The views of a scene show one set of named points, each view turned or mirrored, shifted and resized as a whole, with a little noise and some points left out.
In the rows, zero is written as 100.

Scene 1
View 1
Z_219: 98 93 93 98 104 112 105 101 93 93 90 105 89 106 109 89 83 110 103 92 106
 89 82 115 109 91 94 104 108 113 99 106 112 95 101 108 103 101 102 106
 113 110 100 90 99 97 112 94 94 105 90 99 102 101 114 99 100 106
Z_389: 88 92 94 86 102 91 103 96 93 102 102 110 92 93 111 91 103 115 88 114 112
 104 76 102 100 91 101 94 90 107 99 110 110 103 105 103 107 112 115 108
 111 115 99 95 95 112 105 95 99 99 104 104 106 114 108 95 104 104
Z_6: 89 89 90 91 108 99 106 97 96 101 107 94 100 94 108 83 96 113 86 110 111
 108 75 100 95 94 98 94 95 107 111 103 104 106 97 109 99 101 109 115 115
 124 96 81 104 114 105 98 106 100 106 103 105 112 107 99 102 116
Z_863: 96 93 94 95 103 106 102 95 93 92 88 110 90 103 105 89 90 108 98 100 104
 95 84 112 107 88 100 95 102 111 98 108 115 99 98 108 106 100 106 105
 116 113 103 99 101 103 114 91 92 110 89 102 106 102 110 97 102 102
Z_954: 100 93 94 100 106 116 106 102 94 92 89 101 90 107 107 87 80 109 104 89
 105 87 83 116 109 91 94 106 111 115 102 103 110 95 98 109 100 98 100
 106 114 110 101 89 101 97 114 94 92 107 88 99 102 100 114 99 99 109
Z_510: 98 93 93 99 106 114 105 101 94 91 91 101 93 107 106 87 83 109 102 90 105
 91 81 113 107 91 94 102 108 112 103 104 111 96 97 111 100 97 101 107
 115 113 100 88 103 99 113 93 94 108 90 101 103 101 113 99 99 110
Z_824: 96 93 92 98 107 111 106 99 95 94 97 97 95 102 106 86 84 110 96 97 106 96
 80 109 104 91 96 99 106 111 107 103 109 100 96 110 99 96 100 110 116
 117 100 86 106 104 110 95 98 106 93 102 104 103 111 98 100 113
Z_444: 93 91 92 95 109 108 108 103 94 98 102 92 98 100 109 83 86 113 94 98 111
 98 78 105 100 95 93 102 105 110 110 101 103 101 97 110 97 99 102 112
 114 118 96 76 104 106 109 97 103 100 99 103 103 107 111 100 100 119
Z_582: 95 91 92 97 107 111 105 98 95 93 96 97 97 103 103 84 86 109 95 97 105 97
 81 107 103 91 98 96 104 110 107 102 110 101 94 110 99 95 101 112 117
 119 99 86 108 104 112 94 98 109 94 102 105 103 109 100 100 113
Z_506: 97 92 93 100 109 116 109 105 94 95 98 93 95 105 109 85 78 112 102 88 108
 91 79 112 105 94 92 109 112 113 108 100 106 96 98 112 96 98 98 110 114
 114 98 76 103 99 111 97 99 101 94 99 101 104 115 101 99 118
Z_866: 89 89 93 89 107 96 108 103 93 103 109 95 96 93 113 84 95 117 88 109 116
 103 73 100 97 96 94 102 97 108 110 103 100 104 103 106 101 108 110 113
 110 117 95 76 97 112 102 101 107 92 108 104 103 116 111 98 103 118
Z_239: 100 94 96 98 104 112 105 103 92 91 86 112 85 108 113 92 82 109 109 90
 103 85 82 118 112 90 95 110 111 115 95 107 113 93 104 107 106 104 102
 103 111 104 102 92 95 94 114 93 90 105 88 99 102 100 116 97 100 104
Z_196: 97 90 92 102 110 118 110 106 95 96 100 88 99 106 109 81 77 112 100 88
 110 91 79 110 103 95 89 109 113 113 112 97 103 96 96 115 92 95 96 113
 114 116 97 71 107 101 110 98 101 102 94 100 101 102 114 102 99 123
Z_294: 103 94 96 102 105 119 104 103 93 89 81 110 86 112 107 91 76 106 110 82
 102 82 86 123 114 88 93 108 114 116 94 106 115 91 99 109 104 98 99 102
 113 105 105 95 100 92 118 91 86 111 82 98 103 95 115 97 100 103
Z_226: 97 93 96 94 104 106 105 101 91 95 94 108 88 103 112 89 88 112 101 96 109
 90 79 112 108 92 95 106 106 112 98 107 110 96 104 106 105 106 105 104
 111 109 101 89 95 100 110 96 93 100 94 101 103 105 114 96 102 106
Z_271: 96 94 93 95 105 109 105 98 94 94 91 105 92 103 106 87 86 108 99 96 103
 96 81 111 105 90 96 99 104 112 101 105 111 99 99 109 103 100 104 108
 115 114 101 92 101 102 112 93 96 106 92 102 106 103 110 97 100 108
View 2
Z_196: 85 99 109 103 121 113 96 110 94 108 99 109 106 107 100 95 121 105 107 97
 85 112 104 110 84 87 97 104 91 70 116 94 104 111 115 106 102 97 82 103
 137 92 90 101 98 108 96 109 100 93 95 98 117 91 80 105 101 102
Z_863: 82 101 108 98 114 86 100 97 97 102 98 105 112 98 94 100 106 114 92 99 89
 98 106 113 90 84 92 107 92 79 99 94 94 104 108 97 106 90 90 102 120 104
 113 92 104 98 96 108 96 89 95 120 105 92 75 105 104 119
Z_6: 98 96 108 100 116 97 84 98 90 97 99 130 111 103 96 92 102 99 105 121 100
 114 111 104 76 82 99 103 100 69 110 100 107 92 104 91 99 87 89 101 109
 101 94 96 111 113 102 110 78 84 94 105 106 85 87 103 108 93
Z_389: 91 95 103 99 105 80 93 90 97 98 101 128 120 97 95 94 92 109 101 116 102
 100 110 108 72 78 94 109 104 75 103 100 100 91 95 84 100 84 98 93 102
 107 106 90 115 103 100 113 83 79 96 117 97 86 84 108 110 111
Z_294: 70 98 107 99 115 99 111 105 102 111 101 89 111 101 99 103 121 120 95 82
 78 98 102 116 92 85 89 111 85 82 104 88 93 118 114 108 108 101 88 100
 141 98 109 94 95 92 91 108 115 95 96 116 111 94 71 108 98 126
Z_239: 73 97 105 99 108 98 111 103 102 110 104 97 116 100 101 101 114 121 99 89
 84 97 102 113 82 82 93 112 91 80 106 91 97 113 107 101 107 98 92 94 134
 98 106 95 99 93 92 110 109 89 98 116 109 94 76 110 101 125
Z_226: 80 96 103 101 107 96 105 101 100 108 103 109 117 100 100 99 108 115 104
 98 91 100 104 110 78 81 92 111 95 78 109 93 99 107 102 97 104 94 93 92
 125 100 102 94 104 98 95 110 99 86 97 112 106 90 80 110 105 116
Z_444: 92 96 107 102 116 106 90 105 94 104 99 122 109 105 101 95 110 103 109
 109 92 114 106 107 78 85 99 103 96 68 114 97 105 101 107 97 99 91 85 99
 123 95 90 99 104 110 98 109 90 89 95 102 111 87 83 105 106 100
Z_824: 87 98 108 101 119 105 95 107 94 107 98 110 109 103 98 98 114 108 102 100
 86 110 105 111 86 86 97 105 91 72 110 94 102 107 113 102 102 94 85 103
 130 97 96 98 101 106 97 109 98 92 95 104 112 90 80 105 103 106
Z_582: 88 99 109 100 120 97 92 101 93 102 97 112 106 103 95 97 111 106 98 105
 89 110 107 108 88 85 96 103 92 72 105 95 101 103 113 100 103 90 85 106
 124 99 102 97 102 108 98 108 91 93 93 108 109 89 80 103 105 104
Z_954: 79 98 108 100 116 102 104 106 98 108 101 101 111 104 99 98 118 113 99 92
 82 102 104 112 88 87 92 107 89 77 108 91 99 113 113 105 105 97 86 100
 135 96 100 97 98 99 94 109 105 93 94 109 112 93 77 106 101 115
Z_219: 78 97 106 100 115 98 104 102 99 108 101 103 114 101 100 100 113 114 101
 94 87 102 104 112 84 84 92 108 92 76 106 93 97 109 109 100 104 96 89 97
 130 98 103 96 101 99 95 109 103 89 96 114 107 93 77 107 102 116
Z_506: 83 97 107 102 115 111 98 110 95 108 100 110 112 106 102 97 118 110 109
 99 86 110 104 109 81 86 98 106 92 70 115 93 104 110 111 105 101 97 84
 99 135 93 91 100 99 107 96 109 99 92 97 102 113 91 80 106 104 105
Z_866: 94 94 103 102 108 100 87 100 93 100 101 134 116 103 101 92 99 101 114
 120 102 113 109 104 66 79 100 108 103 66 117 100 107 93 98 88 97 89 94
 92 109 99 86 97 112 112 101 114 82 81 96 103 105 85 90 109 110 98
Z_271: 83 99 108 100 115 94 99 100 97 103 99 109 110 100 95 98 110 110 98 100
 88 104 108 111 87 84 93 106 92 76 105 94 98 105 110 98 105 92 88 102
 124 100 106 93 103 103 96 109 95 91 95 114 106 91 77 105 102 112
View 3
Z_196: 114 107 87 96 90 106 103 87 100 71 69 110 89 97 105 74 98 89 116 110 131
 103 94 90 99 116 99 89 100 109 95 114 86 95 95 93 113 105 104 96 128
 118 85 120 96 100 106 101 97 99 102 90 113 97 106 97 89 101
Z_239: 107 91 112 121 93 103 107 97 129 76 69 95 70 91 93 74 122 96 105 119 116
 101 82 108 103 108 113 85 97 96 85 103 91 87 95 88 116 101 94 88 112
 119 86 108 78 88 105 87 79 105 106 84 105 112 104 80 95 87
Z_271: 106 93 95 109 98 108 104 101 106 81 69 90 86 93 108 84 109 92 99 122 122
 104 91 90 105 107 104 85 108 94 83 106 96 93 94 92 121 107 100 92 113
 110 92 104 76 102 104 99 83 99 91 87 103 107 102 91 102 95
Z_444: 108 103 87 94 100 109 94 98 85 81 79 101 97 94 114 88 102 90 116 125 138
 108 93 84 115 105 101 84 107 107 96 112 86 102 97 94 114 107 109 97 116
 112 89 108 96 105 106 108 90 96 93 95 106 93 102 91 98 103
Z_389: 91 88 100 111 114 111 89 119 85 95 87 79 94 85 122 111 118 95 97 146 127
 106 88 86 128 87 109 80 118 90 88 103 94 104 99 90 115 107 106 95 88
 104 95 83 77 101 103 112 73 95 79 96 92 100 96 80 119 97
Z_506: 110 104 92 98 93 106 101 93 99 75 72 107 89 98 103 75 102 92 116 115 132
 105 90 93 104 113 103 84 99 109 94 112 86 98 95 92 113 104 103 94 123
 117 84 114 95 98 106 97 92 99 103 91 111 96 107 90 91 99
Z_866: 95 101 91 92 111 110 82 111 67 87 93 95 104 89 122 107 106 93 117 139
 141 109 90 84 128 93 106 80 112 108 101 113 82 113 105 90 106 107 112
 99 101 109 89 96 97 104 104 114 84 95 86 102 102 85 101 82 106 103
Z_6: 99 101 82 89 108 111 88 110 68 89 84 91 108 94 125 103 100 89 107 135
 137 112 93 76 120 96 100 83 119 103 93 113 91 109 102 93 114 108 113
 102 107 106 93 96 91 111 102 117 86 91 80 97 101 92 100 93 110 107
Z_226: 102 93 105 114 101 108 99 104 110 80 76 91 80 90 104 87 120 97 106 127
 123 104 86 101 113 100 111 81 103 97 87 105 89 96 96 87 115 103 99 90
 107 114 87 103 81 92 106 97 80 102 98 90 102 106 103 80 100 92
Z_954: 111 98 101 108 91 108 106 93 118 76 66 100 78 95 100 71 108 92 104 115
 122 104 89 99 99 114 105 87 101 98 85 106 91 89 92 93 119 105 96 92 122
 119 86 111 80 95 105 91 88 103 102 86 105 108 106 91 92 95
Z_510: 111 98 97 107 93 106 107 97 112 79 66 98 84 95 103 75 107 91 105 116 124
 104 91 95 101 112 104 86 104 98 85 107 95 93 92 93 120 106 98 93 120
 115 90 109 79 100 103 96 88 97 98 83 106 106 105 92 96 95
Z_863: 105 90 99 117 101 107 105 104 114 84 68 86 83 90 109 87 112 93 91 125
 117 102 91 92 105 103 106 85 111 87 78 101 101 91 92 92 121 106 98 92
 109 108 92 99 67 101 100 96 78 99 89 82 99 115 102 93 108 93
Z_582: 107 98 87 98 97 109 102 98 94 81 67 95 92 96 113 83 101 87 102 120 127
 106 95 83 104 111 100 87 112 100 86 109 98 96 93 95 120 108 105 97 119
 108 92 105 81 108 104 102 89 93 89 87 104 105 104 98 103 100
View 4
Z_271: 98 93 106 89 91 114 96 90 110 91 96 112 95 104 101 93 98 91 108 93 100
 115 113 99 99 98 110 104 103 109 89 99 91 117 101 110 105 117 85 120
 104 96 84 105 86 93 100 98 109 90 100 99 91 94 104 99 109 101
Z_444: 94 89 103 85 90 101 94 90 105 106 93 112 89 98 96 95 105 98 105 94 94
 111 102 103 103 94 106 106 104 109 95 101 99 115 104 111 114 114 79 110
 105 82 73 116 78 104 90 92 102 87 94 89 90 82 102 95 99 108
Z_954: 95 98 111 86 90 118 95 89 116 94 87 115 94 102 96 101 95 92 113 84 105
 119 107 98 101 94 112 111 105 99 92 103 89 121 97 107 99 120 81 121 107
 97 85 108 88 89 102 96 108 90 102 102 81 101 111 93 111 96
Z_510: 95 95 106 88 92 110 94 87 109 96 92 115 91 102 97 97 100 94 107 90 100
 115 108 100 103 95 109 106 103 108 93 102 95 118 102 110 106 118 81 117
 105 93 84 108 83 97 99 96 107 89 97 97 87 95 103 95 108 103
Z_294: 99 107 114 87 87 127 93 86 121 86 86 115 99 106 94 103 92 89 117 79 111
 122 113 96 98 99 114 112 107 93 86 103 80 122 92 103 93 121 85 127 108
 104 90 101 97 79 110 99 110 95 109 107 79 111 115 91 118 88
Z_389: 102 80 98 86 83 105 102 99 101 89 112 97 96 104 111 77 106 94 102 112 91
 106 119 98 96 113 109 99 103 123 78 92 94 106 104 113 119 106 101 114
 100 91 72 103 81 105 89 99 112 92 103 84 113 76 100 117 99 107
Z_824: 95 93 105 89 92 109 95 89 108 97 94 114 92 102 97 96 102 92 103 93 98
 114 107 100 102 94 108 103 105 110 95 102 95 116 104 111 107 118 81 117
 107 92 84 109 83 98 98 96 108 88 95 96 90 92 103 96 106 105
Z_582: 96 91 103 89 95 108 95 88 103 94 95 115 93 100 98 94 102 92 103 95 97
 113 109 101 101 93 107 100 101 116 98 103 98 116 105 114 109 119 79 118
 104 90 86 108 80 100 98 95 108 87 93 97 89 94 101 96 108 105
Z_239: 100 102 115 83 85 123 98 90 121 88 91 110 99 105 99 97 95 92 118 84 108
 118 112 92 98 103 114 114 109 94 80 96 80 118 91 102 99 115 88 123 107
 100 80 105 95 84 104 99 108 97 111 99 86 102 114 97 113 88
Z_196: 88 100 110 85 93 107 91 85 111 106 85 120 88 98 89 103 100 96 109 84 101
 117 98 103 106 90 107 110 105 99 100 105 96 120 99 106 103 118 71 115
 109 86 82 117 81 98 97 94 102 87 93 96 76 93 106 84 103 102
Z_219: 97 99 110 86 87 118 96 90 115 91 91 112 96 104 99 96 96 92 111 88 102
 116 111 97 99 101 112 110 106 102 87 100 87 118 96 106 103 116 85 120
 104 97 83 106 88 91 101 97 108 92 104 97 87 96 108 96 111 96
Z_6: 95 81 98 88 93 96 96 92 97 101 104 108 88 99 102 86 108 98 99 106 86 107
 107 104 102 97 106 99 102 122 94 100 105 111 110 115 122 112 85 109 101
 81 74 115 72 113 86 95 106 84 90 84 101 75 95 104 95 114
Z_506: 92 97 110 85 92 109 92 86 113 103 86 115 89 99 90 102 100 97 110 87 100
 117 99 100 104 92 110 113 104 100 95 102 94 119 100 106 106 117 74 113
 108 85 78 115 83 97 95 93 101 88 97 95 82 91 106 87 104 100
Z_226: 99 95 108 83 84 116 99 91 115 92 97 107 96 103 102 91 99 93 111 92 101
 114 111 95 99 105 111 113 106 102 82 96 86 114 97 105 107 111 92 117
 105 95 75 107 88 93 97 97 108 94 108 92 93 90 109 101 106 94
Z_863: 101 93 106 89 89 117 98 92 110 82 100 109 98 106 104 90 98 87 106 96 101
 114 119 96 96 101 110 101 103 112 85 100 88 116 101 114 105 116 92 125
 103 103 89 98 85 92 103 99 112 95 103 100 94 97 106 105 113 99

Which points are out of place in each view (at most two, in the order of its rows)? Write none if all are in place.
view 1: Z_196
view 2: Z_824
view 3: none
view 4: Z_510
